The views of a scene show one set of named points, each view turned or mirrored, and shifted as a whole, with a little noise and some points left out.
(in the rows, 100 means zero)

Scene 1
View 1
<175>: 70, 140, 82, 111, 89, 87, 84, 103, 145, 78, 125, 108, 92, 135, 137, 107, 76, 84, 107, 103, 107, 104, 130, 145, 86, 118, 117, 106, 74
<223>: 70, 139, 82, 98, 90, 84, 72, 97, 141, 83, 127, 109, 96, 129, 139, 114, 81, 71, 102, 102, 101, 108, 128, 153, 88, 122, 109, 103, 77
<13>: 86, 126, 86, 104, 96, 89, 91, 105, 127, 85, 125, 106, 98, 135, 123, 107, 63, 88, 93, 105, 92, 106, 113, 121, 77, 117, 110, 90, 81
<107>: 94, 110, 81, 84, 75, 76, 77, 120, 113, 107, 121, 112, 107, 116, 123, 128, 99, 77, 89, 114, 94, 112, 101, 108, 100, 102, 79, 99, 92
<52>: 76, 148, 85, 129, 80, 82, 89, 109, 145, 59, 115, 114, 88, 135, 135, 102, 67, 111, 115, 114, 117, 99, 139, 135, 85, 105, 122, 122, 73
<216>: 69, 152, 77, 131, 61, 79, 88, 120, 150, 51, 110, 125, 80, 116, 135, 122, 101, 108, 124, 123, 144, 99, 153, 139, 98, 86, 108, 157, 64
<246>: 93, 122, 78, 109, 104, 98, 99, 104, 120, 100, 130, 103, 84, 139, 95, 118, 75, 74, 87, 93, 90, 103, 105, 115, 70, 118, 111, 85, 76
<28>: 80, 142, 71, 110, 119, 107, 82, 85, 142, 94, 151, 100, 77, 148, 104, 123, 79, 45, 97, 75, 98, 106, 121, 153, 61, 134, 118, 92, 69
<11>: 88, 129, 85, 120, 89, 84, 103, 112, 127, 71, 111, 113, 96, 135, 117, 95, 57, 121, 101, 116, 98, 98, 120, 110, 81, 107, 122, 101, 78
<122>: 92, 114, 89, 94, 60, 69, 88, 133, 113, 89, 101, 119, 111, 114, 126, 119, 91, 114, 95, 135, 104, 105, 108, 92, 109, 90, 83, 109, 89
<153>: 90, 118, 87, 100, 66, 73, 90, 126, 116, 83, 104, 115, 103, 117, 124, 113, 85, 112, 98, 132, 106, 104, 110, 99, 103, 95, 95, 110, 85
<108>: 122, 95, 62, 100, 69, 91, 108, 145, 90, 115, 114, 117, 82, 105, 62, 155, 122, 74, 79, 120, 102, 105, 82, 58, 88, 80, 72, 109, 79
<152>: 106, 117, 61, 121, 78, 99, 108, 131, 116, 94, 121, 111, 74, 121, 70, 140, 107, 80, 98, 109, 113, 97, 102, 89, 81, 86, 96, 121, 67
<75>: 106, 117, 73, 113, 68, 87, 103, 133, 111, 87, 108, 118, 89, 118, 93, 130, 98, 103, 100, 123, 108, 98, 105, 85, 93, 87, 91, 120, 73
<58>: 87, 108, 86, 70, 86, 76, 74, 110, 116, 118, 125, 108, 115, 121, 132, 120, 91, 68, 79, 104, 73, 116, 92, 116, 94, 119, 84, 76, 94
View 2
<52>: 90, 88, 77, 128, 128, 110, 95, 92, 79, 86, 131, 107, 80, 116, 50, 121, 84, 93, 112, 73, 95, 82, 107, 138, 81, 98, 79, 56, 46
<122>: 95, 114, 72, 138, 140, 122, 72, 104, 58, 120, 91, 57, 101, 104, 69, 125, 95, 96, 103, 83, 119, 101, 134, 134, 117, 84, 102, 87, 79
<107>: 101, 101, 78, 109, 137, 123, 82, 106, 76, 123, 109, 74, 117, 86, 81, 95, 97, 107, 82, 85, 117, 101, 123, 134, 123, 82, 105, 107, 94
<216>: 60, 99, 72, 142, 123, 126, 87, 81, 67, 83, 127, 73, 82, 113, 35, 121, 93, 57, 133, 100, 84, 60, 101, 141, 80, 87, 74, 56, 41
<152>: 80, 121, 91, 111, 170, 128, 59, 95, 41, 116, 129, 74, 118, 104, 90, 121, 80, 121, 121, 102, 91, 76, 96, 134, 87, 81, 115, 105, 79
<108>: 82, 133, 95, 110, 180, 137, 43, 107, 32, 141, 105, 48, 131, 96, 109, 122, 78, 130, 112, 106, 102, 84, 110, 131, 111, 73, 132, 130, 103
<175>: 93, 84, 75, 115, 124, 117, 99, 89, 91, 91, 135, 110, 91, 97, 56, 99, 91, 95, 97, 78, 95, 89, 106, 139, 91, 91, 80, 74, 55
<58>: 113, 95, 81, 98, 126, 122, 90, 109, 89, 124, 106, 89, 124, 74, 83, 81, 94, 114, 66, 79, 125, 108, 127, 136, 134, 85, 108, 114, 98
<28>: 104, 80, 90, 74, 136, 113, 99, 86, 98, 89, 160, 151, 108, 80, 82, 75, 79, 126, 86, 87, 85, 77, 79, 137, 76, 86, 91, 92, 64
<11>: 102, 96, 78, 129, 136, 104, 90, 102, 65, 98, 119, 105, 88, 116, 69, 134, 79, 111, 107, 62, 103, 101, 121, 136, 89, 99, 96, 66, 56
<75>: 82, 119, 85, 122, 159, 123, 65, 102, 46, 116, 114, 64, 110, 109, 80, 128, 81, 107, 118, 92, 99, 88, 112, 131, 95, 85, 109, 95, 79
<223>: 95, 81, 74, 107, 120, 117, 104, 89, 99, 93, 132, 109, 99, 90, 57, 86, 97, 93, 86, 83, 100, 89, 103, 140, 99, 88, 80, 79, 63
<246>: 108, 96, 90, 95, 148, 109, 87, 101, 74, 107, 137, 120, 108, 100, 94, 102, 76, 135, 91, 78, 101, 97, 100, 137, 90, 86, 106, 99, 77
<153>: 94, 108, 74, 134, 139, 118, 75, 105, 59, 117, 101, 66, 99, 106, 71, 126, 88, 98, 106, 79, 111, 106, 130, 133, 109, 88, 100, 86, 76
View 3
<152>: 103, 53, 89, 100, 133, 113, 111, 108, 147, 111, 94, 92, 98, 126, 82, 83, 119, 108, 84, 122, 116, 111, 104, 133, 118, 119, 90, 110, 123
<52>: 93, 111, 96, 79, 127, 136, 111, 73, 98, 126, 110, 113, 83, 100, 129, 60, 108, 129, 76, 130, 124, 96, 112, 82, 102, 115, 115, 94, 82
<58>: 70, 108, 93, 110, 127, 83, 89, 107, 89, 72, 100, 91, 116, 114, 126, 127, 111, 85, 111, 144, 120, 129, 118, 115, 114, 75, 87, 126, 98
<13>: 83, 100, 90, 96, 134, 102, 100, 96, 103, 94, 93, 98, 104, 113, 119, 96, 111, 101, 88, 137, 118, 117, 109, 103, 111, 91, 94, 113, 98
<75>: 102, 70, 98, 106, 123, 108, 104, 100, 137, 111, 112, 98, 100, 118, 89, 91, 117, 110, 98, 112, 135, 106, 111, 133, 110, 128, 93, 108, 113
<246>: 97, 96, 73, 98, 134, 105, 100, 94, 111, 98, 77, 97, 108, 125, 113, 76, 111, 102, 73, 137, 107, 130, 110, 101, 121, 78, 92, 118, 102
<28>: 76, 89, 66, 67, 146, 119, 103, 80, 79, 82, 58, 101, 82, 113, 144, 70, 126, 114, 41, 173, 67, 115, 87, 69, 125, 55, 103, 114, 97
<223>: 75, 110, 90, 78, 129, 115, 99, 83, 79, 94, 103, 104, 83, 99, 138, 91, 115, 112, 82, 147, 107, 103, 107, 87, 112, 87, 111, 104, 89
<11>: 108, 121, 83, 97, 126, 120, 104, 81, 108, 127, 102, 107, 105, 110, 116, 63, 105, 115, 91, 118, 134, 119, 121, 99, 105, 112, 105, 99, 85
<122>: 84, 95, 110, 110, 114, 105, 96, 102, 112, 106, 131, 96, 109, 108, 104, 109, 116, 98, 122, 112, 148, 110, 123, 132, 95, 128, 96, 106, 98
<216>: 80, 81, 114, 66, 123, 142, 118, 74, 107, 135, 134, 109, 61, 89, 115, 74, 121, 136, 83, 124, 131, 66, 103, 100, 97, 144, 126, 81, 94
<175>: 83, 109, 90, 79, 132, 122, 103, 78, 89, 104, 101, 108, 88, 100, 133, 78, 114, 117, 79, 142, 114, 102, 107, 85, 106, 101, 110, 101, 85
View 4
<107>: 113, 83, 91, 110, 131, 78, 87, 79, 102, 82, 107, 127, 113, 109, 108, 108, 76, 83, 103, 112, 125, 125, 96, 100, 86, 92, 91, 67, 94
<216>: 117, 101, 109, 88, 135, 27, 79, 74, 133, 88, 106, 108, 96, 201, 97, 98, 110, 82, 74, 90, 119, 61, 138, 104, 70, 102, 116, 64, 86
<122>: 123, 86, 94, 95, 113, 61, 86, 99, 112, 73, 96, 135, 110, 139, 121, 109, 81, 71, 96, 98, 124, 125, 92, 98, 68, 96, 103, 52, 113
<223>: 125, 89, 92, 119, 148, 76, 70, 61, 141, 99, 126, 91, 103, 126, 78, 98, 100, 91, 94, 115, 125, 82, 122, 105, 85, 100, 89, 80, 86
<108>: 76, 90, 100, 67, 120, 78, 132, 96, 57, 71, 81, 125, 107, 102, 138, 108, 59, 65, 99, 103, 119, 151, 113, 105, 75, 60, 109, 59, 72
<13>: 113, 94, 85, 107, 142, 86, 90, 74, 123, 88, 113, 98, 104, 106, 96, 101, 89, 82, 99, 112, 128, 108, 114, 106, 83, 86, 93, 72, 88
<153>: 126, 88, 93, 97, 117, 66, 87, 96, 125, 76, 93, 123, 106, 131, 118, 104, 85, 71, 89, 94, 132, 117, 102, 102, 65, 94, 113, 56, 111
<175>: 128, 95, 91, 109, 149, 74, 76, 64, 148, 92, 120, 91, 100, 136, 81, 97, 106, 89, 90, 110, 129, 79, 124, 107, 79, 98, 102, 78, 88
<28>: 106, 99, 86, 112, 167, 109, 95, 44, 137, 101, 129, 62, 100, 94, 71, 88, 105, 98, 99, 124, 132, 82, 144, 110, 89, 80, 91, 94, 54
<52>: 133, 103, 94, 103, 138, 64, 79, 79, 159, 91, 112, 90, 91, 157, 84, 93, 113, 81, 79, 93, 129, 73, 133, 106, 59, 101, 119, 66, 93
<75>: 98, 95, 100, 79, 120, 67, 113, 92, 101, 73, 86, 114, 101, 134, 124, 104, 83, 71, 90, 93, 129, 117, 120, 106, 62, 80, 117, 59, 89
<152>: 88, 102, 100, 73, 131, 77, 124, 87, 87, 80, 91, 104, 100, 126, 120, 101, 82, 73, 90, 99, 125, 118, 135, 110, 69, 64, 119, 66, 61

Which points are out of place in each view (at most two, in the order of its rows)? Write none if all are in place.
view 1 | <13>
view 2 | none
view 3 | <28>
view 4 | none
